Each row is a point on a tangle of strands that fork, close into loops and nearly touch. The rows are in no order.
(in the rows, 128 means zero)
Two points are linked if the straight distance between their rows is under 122. Some points are linked to none.
pupit: [132 185 147 108 110 167 167 183 122  79 133 117 150  81 107 101 154 141
 163 159  92  96 103 114 113 105]
fareb: [114 108  71 132 169 103 153  92 121 112 135 131 117 122 161 123 113  88
 137 152 144 135 155 109 103 176]
zak: [143 112  83 137  68 176 150 127 138 134 164  83  55 152 178  75  99 154
 157 133 118 145 108  73 139 134]
tus: [111 143 161 154 147 104 173 154 101  99 110 153 136 131 115 170  98  85
 189 122 152 151 111 107 127  67]
zisiv: [187 155 194  88 143 122 125 120 121 127 103 115 141  69  84  77 143  91
 104 144 151 115 119 146 129 134]
rikaz: [121 121 149 150 178  99 197 144 135 118 110 145 100  85  89 126 115 137
 185 107 206  98  87 114 157 104]
luz: [103 152 126 120 106 188 155 149 122 140 112 130 146  99  98  75 155 168
 112 183 132 111 136 129 145 136]
botor: [196 134 149 128 184 162 137 104 140 106 112 171 165 103 142 130 121 105
 105 125 101 139 134  85 123 138]
guli: [ 91 112 149 150  79 119 119 133  85 126 157 120 138 135  97  65 192 151
 110 131 125 118 106 151 175  97]
Nelo: [156 127 110 124 173 115  74 127 141 174 171  89 100 145 168 129 147  78
 104 109  88 148 149  84  86 108]
dafak: [174 130 136 133 150  80 178 131 130  76  59 150 124 108 125 145 129 106
 144 130 136 108  88 127 138 151]
Kipuv: [ 70  91 139 156 182 159 136 109 153  95 175 156 139 134 107 166  94 161
 193  76 153 116 117  71 156  70]
libe: [138 118 115 156 131  89 166 124  65 133 136 158 118 133 130 115 143 146
 157 161  80 149 124 133 146 102]
lilen: [178 141 132 136  80 157 117 184 165 114 124 115 129 157 137 105 123 121
 158 150  65 127  87  80 102 123]
Lomap: [154  86 139 136 187 119 148  43 131 114 126 162 160  74 124 117 134 116
 144 133 139 117 153  96 159 159]
nek: [101 131 139 126 152 168  41 116 183 133 123 143 154 146 114 150 113 103
 129 108 138 123 166 105 113 125]
dizub: [169 121 191 130 165 115 168  87 158  90 104 123 118 124 137 166 182  89
 110  96 134  72 111 112 142 161]
nifa: [127 185 168  95 138 134  91 136 135 202 130 159 148  62  84 151 121 131
  95 162 136 117 149 145 106 115]
led: [104 154 152 104 138 156 130 119 154 139  87 184 142 101 100 198 128 142
 118 134 161  93 155 167 124 160]
Zosom: [ 87 136 162 132 141 105 139 141 119 105 119 108  64 133 125 119 190  85
 117  74 157 111 103 148 171  97]
gimuf: [ 98  84 136 132 167 126  99  99 159  88 142 143 151 156 145 116 144 137
 106  62 126 109 112  83 172 118]
tufik: [125  98 141 124 171 126 165  88 156 118 139 199 139  77 107 157 130 179
 195 161 126  93 134  87 139 137]
ferod: [157 125  99 140 126  71 130 171 127 114 103 131 124 165 139 133  85 117
 180 124 100 149  77 101 135  88]
tud: [148 146 166  98 131 181 133 148 111 100 146  91 162 140 155  69 142 145
  77 155  88 122 150 115 127 143]
Tiveg: [112 132 105  92  91 142  99 125 103 155  97 101 114 170 157 138  79 108
  63 103 146 211 144 154 130 103]
Vume: [137 139 157 155 127 145 159 164 100 111 131 118  87 183 176 162 133  99
 173 104  88 167 131 116 124  81]
linak: [124 151 166 138 156 109 132 126 139 108 155 147 135 112 141 155 163 135
 168 114 102  72 127  95 124 131]
bis: [148 146 146 122  79 134 149 183 116 181 161 115 127  85 113 110 116 156
  54  54 120 143 103 176 146 161]
tored: [151 133 111 114 160 175 122 129 163 127  91 159 143 145 125 103 119 121
  94 140 120 130 115  80 140 135]
vod: [ 69 132 166 150 137 104 140 131  95 131 185  96 116 115 159 122 128  69
 204 140 139 125 166 117 105 100]
zoze: [ 84  96 140 154 151 139 123 112 148 111 155 155 176 117 101 112 103 154
 203 117 142 127 133  70 166  85]
sota: [ 55 148 132 155 149 135 161 153 117 146 170 137 102 111 125 126 154 137
 184 129 157 108 123 112 149  95]
pilu: [135 172  62 121  87 108  94 119 131 117 170 158 147 126 144 156 134 114
 111 107 128 166 144 155  82 103]
buf: [112 186 161 117 100 162 119 139 132  89 131 134 170  71  87  93 178 123
 126 128 114  99 103 120 140  82]
Kadok: [118 134 134 124  98 146 136 123  79 148 157 109 154 124 119  69 135 141
 131 196  84 165 134 138 112 108]
Gote: [174 170 104 107 122 109 121 126 122 151 113 150 177  75 115 139  80  96
  77 104 142 164 130 145  99 127]
Litim: [127 129 109 139 129 100  75 120 120 181 178 151 164 146 157 142 127 145
  74  95 121 126 150 139 130 154]
sof: [ 97 129 117 123 133 118 119 127 108 124 127 126  57 134 132 139 193  87
  76  91 142 166 114 147 165  83]
zegok: [162 148 110 102  68 163 140 136 125 147 184  99 131  93  99  49 154 164
  60 165 138 127  92 164 127 156]
vak: [144 138  85 132 134 155  97 138 172  60  86 168 173 165 123 172  97 126
 121  93 107 154 147 140  94 149]
pefu: [138 156 108 115 119 140 126 122 157  77  84 167 174 145 139 177 121 140
  98  78 140 114 122 174 122 159]
nopu: [ 82  99 142 134 182  91 139 138 153  95 104 121  88 183 140 176 128 113
 145  89 168  96 100 102 158 154]
tik: [142 107 112  95  82 117  74 118 109 207 118  68 117 136 171 135  80 113
  80 106 144 179 145 141  87  87]
suda: [138 125 144 117 124 147  95 145 111 203 150 111 154 158 145  95 137 161
 116 180  99 113 162 133 105 166]
migub: [120  88 120 124 179  48 114  60 143 128 120 181 112  96  70 162 107 134
 159 144 155 131 107 110 164 125]
zun: [166 147  80 108  90 126 120 133 147 116  92 147 128 153 165 130 115 138
 103 139 109 150 119 141 113 150]
bebib: [204 160 159 107 145 100 158 116 113  97  68 110 132  80 131  98 134  79
 120 130 131 125 123 137 124 146]
Defu: [114  88 155 100 170  84 102  59 150 125  93 145 141 110  73 151 106 112
 123 115 180 137 125 135 161 125]
Vop: [123 122  83 148 108 190 177 161 138 125  94 151 141  99 104 103 165 188
 133 167 116  83  88 138 167 135]
dop: [ 91 115  49 145 128 190 166 140 130  89  89 135 144 119 112 117 166 179
 120 121 120 112  91 139 146 110]
paku: [130 132 133 126  76 129  59 139 130 161 169 111 207 163 112  92 113 145
  89 123 108 139 114 131 132 124]
Sopi: [ 87  77 106 130 183  86 174  79 133  91 112 127 102 111 100 128 124 106
 144 124 203  95 124 117 145 189]
Muti: [169 147 148 117 150 102  93 145 110 182 115 151 138 134 106 147 136 109
  82 137  92 165 107 122 133  77]
vibu: [ 91 143 123 121 141 150 173 125 120 109  93 122  99  93 133 124 169  90
 136 143 171 115 138 134 114 145]
soni: [155 150 157  91  72 146 127 181 114 176 202  71 147 112 138 115  93 151
  40  75  90 150  85 158 121 116]
supog: [136 131 166  94  92 156 120 146  76 181 170  66 125 147 170 104 118 144
  48 130 107 169 166 170 128 114]
zur: [102 141 144 123 121  84 142  99  76 126 179  91 112  96 162  98 160  85
 140 156 123 137 160 144 109 116]
gogi: [114 134  74 131  98  90 161 154 133  94 124 160  71 145 136 156 170 141
 130 110 111 142  76 135 139  89]
loka: [ 97  93 154 143 159  58 140  77 119 122 130 103 127 159 133 160 124  46
 139 110 161 110 128 109 135 133]
dalor: [107  91 147 133 176 143 163  64 156  78  96 150 129  91 103 164 140 152
 149  96 166  95 119 136 167 135]
dasu: [113 109  70 103  89 125 131 118 111 174  90 109  72 134 151 126 103 120
  97 158 144 204 118 145 139 102]
maz: [137 117 122 134 102 133 139 121  98 134 158 102  81 150 194 112 122 148
 156 170  76 156 171 122 118 152]
Soro: [163 135 135 104  57 153  88 153 124 165 190  76 197 149 132  94  75 153
  52 113  88 144 104 143 102 132]
zugab: [116 144  64 123 108 155 141 120 145 121 143 142  55 143 161 184 143  97
 152 127 122 172 159 128  89 113]
Gesad: [120 114  30 141  66 148 148 128 141  98 138 157  94 157 136 131 134 150
 132 133 108 165  79 120 145 102]
bez: [117 123 160 103 188 137 120 115 208 123 110 139 108 109 115 163 100  99
 177 129 158  85 130  67 111 169]
fika: [115 150  61 118  70 171 133 136 128 147 164 133 144  99 126  76 154 170
  95 161 136 130 129 143 129 161]
remoz: [133  99 165 165 143 126 152 148 102 128 135 130 153 175 120  91 130 153
 154 128 103 119  83  69 183  92]
kof: [ 82 121 143 142 154 132 149 165  98 191 139 118  94 137 126  91 140 128
 160 160 125 133 121  95 148  97]
novi: [179 137 151 109  77 119  73 118 104 146 144  67 129 134 153 146 107 118
 141 152  83 158 178 162  31  87]
taza: [177 165 150  92 121 134  90 164 142 222 157 135 147 101 104 153 113 157
  90 157  97 103 154 156  78 139]
bon: [146  90 162 161 187 158  95  91 154 147 124 135 141 140 135 161 117  92
 174 147 122 117 202 114 100 202]
pefi: [154 139 180 135 142  94 155 100 113  82 119 145 124  97 111 137 207 119
 151 102 120  77 116 141 143 142]
Big: [165 147 113 143 111 122 118 184 153  96  96 109 167 154 129  88  81 113
 179 138 106 140  86  62 120 109]
Tasu: [190 170 123  98  83 140 155 153 118 146 169 109 103  90 147  93 166 177
  46 132 109 124 121 169 119 169]
bepaf: [131 129  87 137 128 144  76 151 156 155 148 167 120 172 148 164 112 151
  80  97 108 144 158 152 115 157]
vodu: [139 127 146 133 150 157  77 147 140 173 146 120 145 150 124 106 127 120
 138 158  82 134 149  88  99 131]
siret: [135 166 128  99  92 139  90 170 126 224 167 143 116 132 121 146 154 157
  70 163  90 121 129 150 100 118]
vonid: [132 104 128 132 156 129 110 115 132  97  91 144 158 154 150 116 161 157
  69  65 130  91 110 128 172 154]
mek: [128 140 158 142 145 159 125 142 119  93  96 141 128 175 164 157 149  85
 123  99  91 140 134 117 129 104]
kaz: [124 115 168 132 101 114 100 119  75 157 163 100 160 131 107  60 160 162
  67 159 117 125 149 167 164 135]
fifi: [ 73 130 100 130  87 141 102 139 154 114 126 129 108 160 145 132 140 168
 166 143 141 104 159 163 123 154]
fogof: [142 117 122 117 143  95  89 122 101 213 123 104 154 121 153 146  68 116
  92 103 154 166 171 154  93 126]
vapuv: [125 122 158 126 145 104 134 143  84 158 121 134 120 116 126  92 156 129
 130 184 103 139 136 113 144 116]
Fulu: [113 109 101 141  63 165 158 131  95 152 150 116 111 140 152  83 121 173
 174 206  80 156 139 131 131 129]
fitu: [137 130 121 117 121 116 132 132  76 204 115 138 148 118 130 136  95 135
  78 125 139 166 169 178 139 137]
tuzup: [ 66 114 144 155 180 113 130 134 113 126 148 160 115 137 112 179 101  81
 182 115 170 151 128  82 137  72]
bem: [164 160 158 104 138 110 128 113 123 138 112 149 152  60  76 137 126  72
  83 112 159 142 115 150 117 108]
mov: [134 133 167 118 124 193 102 140 131 152 155 113 172 141 140  83 138 176
  86 146 104  96 163 117 135 180]
lifad: [140 153 108 132 123 108  85 108 131 136 204 160 176 114 151 148 127  99
  87  71 110 131 170 139  88 122]
vovet: [128 137 150 151  89 182 114 176 141 122 114  87  64 178 159 139 107 120
 177 130  89 174 137 111 120  93]
tino: [ 77 115  86 162 122 139 131 117 119  79 133 154 168 127 116 121 165 166
 132 105 111  97 113 125 151 103]
fav: [155 135 137 118 100 109  87 163 116 222 159 150 130 161  99 154 137 130
  42 138 102 156  88 148 128  94]
fuz: [141 166 123 102  73 151 132 131 130  79 118 126 159 120 143 141 162 146
  70  63 138 105 130 193 129 144]
Nuzo: [105 136 113 117 125 173 158 133 115 157  88 160 143 127 124 121 132 162
 124 198 133 129 162 154 129 157]
Vamuf: [122 121 126 176 140 144 182 156  95  80 126 129 176 149 145  91 108 156
 175 119 117 136 104 103 168  81]
Mipo: [150 130  84 135 149  89 125 123 131 116 117 172 113 113  92 132 151 145
  81  99 140 121 119 161 150 149]
furo: [123 106 106 136 181 135 185 138 135  84  86 165 106 110  57 146 112 183
 143 131 143 112  54 112 160 114]
nolez: [156 119 161 105  80 159 161 140 108  96 124  56 135 137 145  40 139 147
  99 171 111 139 108 124 155 136]
miba: [124 118 127 114  71 144 138 150 132 135 108 110  97 188 126  87 152 119
  87 131 120 165  69 114 169  82]
Kile: [131 125  91 105 136  65  92 109 120 195 100 106 127 114 129 160  85  81
 106 147 176 148 164 153  68 134]
Teda: [174 151 162  77  62 106 119 159 124 181 142  50 121 115 131 117 104 170
  76 147 133 129 119 182 113 145]
dumos: [114 150 146 132  98 148 144 173 101 153 121 147 153  84 116 143  98 143
  54  32 140 137 120 183 155 133]
dibab: [103 129 108 120 109 136 147 143 112 109  49 123 127 157 132 114  92 127
 138 160 145 161 119 131 148 119]
nezap: [127 164 122 103 116  76 107 111 104 185 144 107 156  72 140 154 124  88
 123 167 142 124 164 159  66 136]
vanev: [107 117 118 121  91 121 130 156 133 178  90  92  59 152 153 119 114 149
 173 166 127 138 128 131 143 139]
mufu: [ 61 104 140 148 167 144 176 121 145  83 137 133 136 107 128 165 107 156
 216  98 185  53 134 130 137 137]
mog: [144 120 153 139 167 115 169 146 144 130  77 149  89  97  65 127 129 132
 157 139 150 115  64 103 191 103]
Rigel: [117  85 156 119 187 118  72  77 157 160 126 156 135 148 136 166  97 122
 137 140 137 112 170 116 129 187]
Zapil: [103 114 106 141 194 179 120 109 141 134 115 164 138 155 125 177  93  86
  98 118 152 166 177 130 100 143]
numat: [161 157 137 114 152 122 136 125 128 118 174  95  96 141 186 134 170  70
 116 129  87 134 129  97  88 120]
rufu: [187 159 173  80  80  64 111 141 100 156 154  69 111  91 155 144 143 142
  95 156 107 114 149 192  84 137]
Guga: [129 123 153 135 175 139 157 123 157  85 117 174 112 145 132 215 158 126
 167 102 113  90 121 103 121 134]
sepid: [118 142 130 128 118 176 121 108 120 123 130 129 167  68  85  84 161 170
  83  94 170  91 143 178 154 132]
kig: [106 131 163 150 152 145 123  79 115 117 110 143 151 161 155 182 150  77
 114 115 122 111 168 125 122 136]
Nar: [ 90 119 104 172 183 179 160 170 155 111 178 165 128 153 105 164  97 179
 179  92 152 107 111  92 128  79]
rodup: [ 89 135 100 137  85 134  92 151 152 108 129 102 119 134 138 136 103 125
 215 138 118 124 168 137  78 143]
Pufo: [ 60 106  91 171 163 158 126 161 131 109 145 149  89 186 135 145 101 136
 173 119 118 160 145 104 129 120]
ralo: [ 64  82  99 142 194 182 126 116 135 119 125 158 111 158 118 140 114 116
 135 137 139 160 156  93 129 122]
defod: [ 99 112 125 137 106 119 113 133 117 139 144  92 101 139 170 158 103  85
 215 147 130 147 169 129  82 116]
movur: [102 106  93 146 149  91 177  86 147  78 139 133  94 123 148 155 145  92
 148 119 163  77 130 119 105 196]
tifeg: [137 158 124 135 102  91 164 125 112  82 124 152  97 120 145 167 201 119
 137 101 105 104 107 150 141 121]
vogat: [134 131 141 126  96  71  93 150 137 138 116  91 130 141 118  77 130 125
 130 146 117 109  84 112 149 128]
degim: [180 140 162  86  98 123 106 154 124 174 105  51 151 148 164 107  90 148
  93 151 120 140 141 150  96 154]
puga: [159 119 178 138 158  74 128  61 100 157 152 141 155  97 145 163 160  97
 124 138 124  85 157 141 126 162]
bemu: [112 121 101 157 156  96 166  85 114 109 146 173 139  88 112 154 121 133
 198 157 126 112 139 120 118 140]
zigam: [135 137 175 111  88 127 144 144  68 161 144  91 115 125 138  84 147 156
  58 144 116 148 154 210 152 136]
daliz: [125 119 119 156 174 176  91 118 153 141 121 121 111 156 134 178 110  67
 135 143 138 152 203 136  66 166]
puzum: [133 118 117 123 128  87 160 161 125 161  63 119  80 137 124  88 135 151
 145 164 150 129 108 134 175 164]
Maf: [131 126 192 130 178 125 106 136 182 125 102 133 136 126 126 164  81  97
 218 125 134  98 124  78 121 124]
rab: [157 119 175 137 163 152  96 138 131 127  92 171 162 133 104 162  98 122
 180 164  84 142 152 102 119 104]
tosu: [117 112 130 140 149  65 120  62 128 125 136 164 107  89  85 174 164  64
 122 106 175 111 129 165 125 133]
ranod: [149 133 119 120  69  93 112 159 130 134 137  89  92 121  79  56 171 123
 117 146 134 132  66 154 151 127]
bur: [ 86 138  91 120 133 111 128 116 122 124 145 133  68 136 154 167 165  68
 119 110 143 161 143 140 110  92]
pud: [116 125  89 144 115 105 182 138 121  96 135 102  85 128 173 108 122 140
 164 110 160 127 119 108 148 120]
bitag: [150 125 131 128 172 154  46 156 146 184 148  84 142 147 117 112 108  91
 101 119  95 150 173  98  65 111]
teni: [187 131 184 124 142 159 103 111 132 112 107 174 208 130 108 127 111 144
 133 149  75 134 127  85 133 116]
Gami: [154  97 114 134 148 103 148 123 119 122  71 135 129 114  92  71 129 159
 139 157 144 109 107 122 174 176]
Vipi: [162 141 206 129 167 166  68 129 147 145 110 140 173 127 108 179 121 103
 151 133  79 131 176 114  79 108]
rume: [144 106 139 147 137  98 160 125 104  95  99 114  57 119 111  96 195 103
 136  76 147 105 104 185 156 120]
sal: [136 124 116 160 171  61 143 160 141 127 140 141 115 155 128 143  53 140
 181 114 147 133  88  84 143 102]
Kigav: [135 118 104 119  61 156 144 103  99 125 106 105  82 165 150 101 130 132
 107 145 105 186 105 140 162  89]
Sosar: [ 69  82 146 154 169 131 111  54 166  79 152 147 141 146 122 168 135  98
 138  71 151 107 137  98 146 128]
Pabo: [ 63 113 156 143 170 107 159 129 138  97 122 116  70 124 112 163 156  87
 151  91 193  84  98 125 157 122]
rina: [172 140 169 109 148  75 102  93 102 152 153 123 170  99 127 104 132 141
 106 147 108  98 146 136 122 153]
ruzig: [110 111 120 122 165 168 133 108 175 116  92 187 154 113 101 164 119 181
 166 162 120  85 134 105 130 160]
Ziva: [122 196 131 102 112 157  90 163 147 144 125 145 140  98 105 138 139 113
 120 141 125 105 148 134  90 116]
Laf: [133 121  77 162 133 106 176 117 110  93 165 149 139  77 142 107 154 145
 174 130 126  94 132 110 118 155]
vavur: [126 110 125 140 160 131 160  72  89 126 120 149 155 101 147 100 162 134
 105 137 141 126 159 137 145 156]
bobo: [109 127 112 124 147 167 111 134 150 169 112 152 134 165 123  95 125 131
  53 122 146 144 119 108 162 119]
mip: [105 112  99 109 177 100 122 110 162  77  95 172 124 168 105 179 123 189
 111  99 130 102  94 129 135 178]
samur: [115 150 101 120  71 125 156  85 100  78 121 103 144  86 165 131 134  95
 155 142 137 144 167 155  91 138]
Bok: [107 105 112 162 111 101  94 104 132 114 161 149 163 123 104  80 180 153
 108 106 118 102 103 129 194 117]
rivo: [120 141 170 135 102 148 112 130 135 125 143 153 168  84  70 121 126 163
  51  45 164 104 118 173 163 120]
guvup: [144 141 113 147  28 204  80 147 140 122 155 117 144 177 129 122 128 154
 130 164  72 174 140 147 100 116]
pez: [124 133 151 140 164 108 117 155 166 115 138 119 134 141 126 130  86 107
 183  94 154 107 105  60 142 108]
ragev: [ 71  92 119 134 186 139 174 119 144  71  89 137 111 122 109 176 134 176
 174 107 171  64  99 145 142 162]
luk: [151 127 177 118 148  69 114  96  66 120 192  83 155 104 151 106 139 100
  87 162 102 128 165 149 109 125]
kila: [141 183 132 101  92 132 122 114 110  93 162  98 167  88 153 107 150 119
  78  90 153 126 154 166 110 151]
setal: [118 148 155 154 143  72 182 151 104 100 138 120 114 117 131 147 109 108
 198 102 204 106 112 126 144  91]
Givig: [200 133 138 123  40 195  72 159 151 128 152  78 128 160 132 128  96 156
 143 163  56 157 121 137  73 128]
nono: [121  87 155 154 157  93 135 115 118 117  94 129 131 106  83  54 118 139
 165 123 172 103 110 113 200 122]
fab: [101 127 116 164 150 143 103 188 167 129 126 117 106 184 134 127  94 112
 180 109 123 133 115  83 132 119]
vupe: [ 96  64 157 104 162 112 136  22 165  93 120 149 145  99  76 172 132 128
 161 110 196 129 133 159 165 135]
voro: [110 122 139 135 175 153 140  80 103 124 159 127 132  92 132  76 163 103
  70  96 153 123 154 126 159 127]
vako: [138 105  61 153  93 130 159 113 123 101 163 137  57 136 174 159  87 121
 173 124 105 190 129 117 105  98]
Moduf: [123 107  91 132 172  88 141 136 132 148 137 129 113 128 152 110  90 124
 191 172 137 127 138  92 127 167]
Tisos: [130 124 105 136 108 102 157  94  99  51  98 121 147  99 144 112 144 108
 145 111 146 138 129 156 126 125]
kag: [109 116 133 148 151  68 144  60 115 108 154 115 127  99 104 126 164  33
 121  96 171 121 128 124 119 116]
kifi: [140  88  92 166  92 179 124 143 137 117 164 100 122 192 167  67 117 145
 160 137  76 147 121  87 139 147]
vovu: [ 93 148 190 120 118 138 117 131 141  91  97 107 149  82  89 105 158 123
 164 103 157  81 117 106 159  95]
Giba: [143 135  80 123  82 113 157 139 127  68  94 112 138 103 105  95 135 127
 155 121 134 132  79 146 145 106]
Zibeg: [ 96  80 159 170 180 105 138  89 151 113 162 120 112 172 140 186 123  56
 173  89 142 100 148  91 122 139]
seves: [113 109 115 130 149 141 146 111 117 131 131  95  94 127 145  55 176 126
  68  99 157 128 125 129 170 137]
Zipu: [134 123 143 117  77 136 190 133  89 103 130  54  80 116 145  51 127 158
 148 140 137 147 102 133 160 110]
gir: [146 160 121 130  71 172 165 176 132  93 108 138 138 144 124 130 142 150
 157 164  81 139 107 118 113 116]
kofop: [169 122 131 105  89  82  91 134  96 168 123 109 163 143 138 136 103 137
 126 146  91 160 149 166  67  83]
kilet: [185 158  94 116  73 166 116 162 150 152 177 119 179 142 149 103  84 165
  66  99 103 132 109 131 113 163]
Meniz: [192 173 108 116 109 132 130 145 132 137 137 148 184  97 128 120 108 149
  71  95 117 125 120 144 118 166]
musu: [167 115 105 138  99 100  60 152 128 164  94 122 162 172 108 133  88 124
 130 164  73 170 112 116  84  82]
siles: [144 174 171  87 114 124  74 148 134 135  95  98 165 115 115 130 114 103
 121 144 120 121 135 115 100 113]
sogud: [154 113 194 139 157 144 147  62 112 130 107 155 183 124 129 191 103  83
 133 135 126 119 177 130 108 132]
suzo: [172 163 147  89  69 158  90 153 131 128 162  82 114 135 146 145 118 145
 135 180  48 155 164 150  57 104]
ritu: [148 139 161  97  87 169  99 163 128 171 104  82 119 198 136 110 145 127
  59 140 109 152  91 132 142 116]
rogal: [101 113 114 105 128 108 133 139 127 162  81  93  42 154 159 138 117  92
 140 148 150 167 125 117 140 119]
rageg: [161 143 165 103 124 117  65 149 140 169  93  84 191 156 140 120  94 127
  94 113 115 104 134 134  99 132]
Moda: [163 122 124 118 129 129 154 119 119 137 155  75  79 144 206 124 123  92
 158 139 106 153 144  95  95 141]
ruso: [ 94 117  61 119 153 112 118 118 149  77  99 174 112 141  84 157 137 167
  93 106 159 126  84 156 138 134]
reg: [135 114  93 130 161  48 102  85 138 138 144 171 104 102 101 147 147 124
 120 133 138 121 126 139 130 149]
Kuron: [107 103 113 132 119 178 137 139 125 157 135 114 117 163 149  66 175 157
  57 136 127 125 109 101 179 139]
Zuvub: [ 92 149 118 173 163 178 180 187 141 124 198 149 115 131 141 129 131 157
 189 124 147 108 146 100 118  87]
zamo: [112  93 104 172 147 101 179 138 111  86 120 102  82 109 126  86 154 136
 154  84 163  99  99 132 165 125]
kateg: [107 134 110 125 155 158 148 126  98 181 108 181 137 100 115 147  98 148
  79 153 166 158 185 167 131 152]
tenop: [121 120  70 137 153 164 166 152 158  92  85 175 142 146 108 139 105 180
 141 166 115 121 114 113 111 171]
geni: [112 134  82 136  76 140 162 138 137 114 163 103  60 144 184 115  86 143
 201 126 138 149 124 107 133  95]
kud: [170 168 142  88  99  95 116 134 100 121 190  91 137  75 132  89 147 149
  78 122 121 115 148 191 102 150]
Pegul: [111 132 104 107  30 139 100 140 161 127 114 103 104 167 148 109 131 181
 133 161 123 109 106 148 128 156]
lil: [133 125 176 121 151 127 160  96 123 134  88 167 117  91 110 192 162 118
 129 162 160  75 152 167 132 189]
gule: [ 92 104 117 145 157 135 140 132 148 154 126 147 140 113 103  94  71 141
 202 167 158 104 131  68 143 130]
gesut: [137 133  88 137 164 120 191 149 129  77  73 158 119 126 114 156 118 157
 162 133 134 116  83 111 128 145]
zudel: [143 101 145 106 202  91 115  98 177 149  99 144 103 143 128 176  98 101
 125 130 147 107 132  82 117 177]
Nor: [117 154 109 122  92  83 130  94  95 125 142 117 127  62 133 112 141  96
 147 168 150 132 159 176 106 140]
Toniz: [164 131  84 152 139 179  85 155 185 122 130 158 140 145 123 163  91 133
 103  97 105 172 184 149  82 157]
rofe: [145 142 149 104  83 160  86 167 136 132 102  80 110 193 170 142 126 124
 117 128  69 156 125 130 109 104]
dupin: [113 128  93 130  81 115  67 138 138 147 115 120 168 170 125 100 107 118
 122 138 119 169 127 117 112 102]
fek: [100 113 120 125 198 127 132  84 158  79 128 174 112 164 105 229 141 167
 148  99 122 102 116 112 116 180]
ralu: [139  99 175 163 128  68 132 144 110 126 120 110 128 132 110  77 132 130
 157 114 135 102  82  95 178 101]
lota: [105 153 106 106 142 122 134 135 134 169 101 185 123  96  87 176 113 156
  82 130 175 135 148 203 117 151]
dazad: [121 124  45 116  28 142 108 127 149 139 147 139 111 155 105 131 130 148
  99 155 127 161  69 136 138 101]

A fork is a point with three links, a tip a point with one. Leave the first point through the second and follow the links. Name the first fork or tip that comes.
Fulu; maz: Zipu
vavur; voro: Vipi
sogud; kig: dasu
fareb; Moduf: vapuv
kof; sota: Sopi
Vipi; rab: Lomap
pilu; lifad: kud
kud; rufu: Muti

A tip is a point with one link. Name the tips that can be reached along the links from each point below, in the order of the rows.
gesut: tuzup, sepid, Laf, guvup
geni: nopu, kifi
Nelo: libe, Sopi, Zipu
Gesad: dizub, vonid, mufu, dazad
pupit: vovu
vavur: Lomap, Vipi

Name the points in between on the shortest way along the links from the first point to the second, in order.
vodu; fareb: bitag Nelo numat Moda maz Fulu Kadok vapuv kof sota Zuvub Nar Kipuv zoze gule Moduf
ruzig; guvup: tenop gesut dafak bebib zisiv bem Gote Meniz kilet Soro paku dupin musu kofop novi suzo Givig
Laf; setal: bemu tufik ruzig tenop gesut furo mog rikaz
bez; vovu: Maf pez sal ferod Big lilen gir pupit buf
Giba; luz: Tisos samur Nor nezap Kile fogof fitu kateg Nuzo
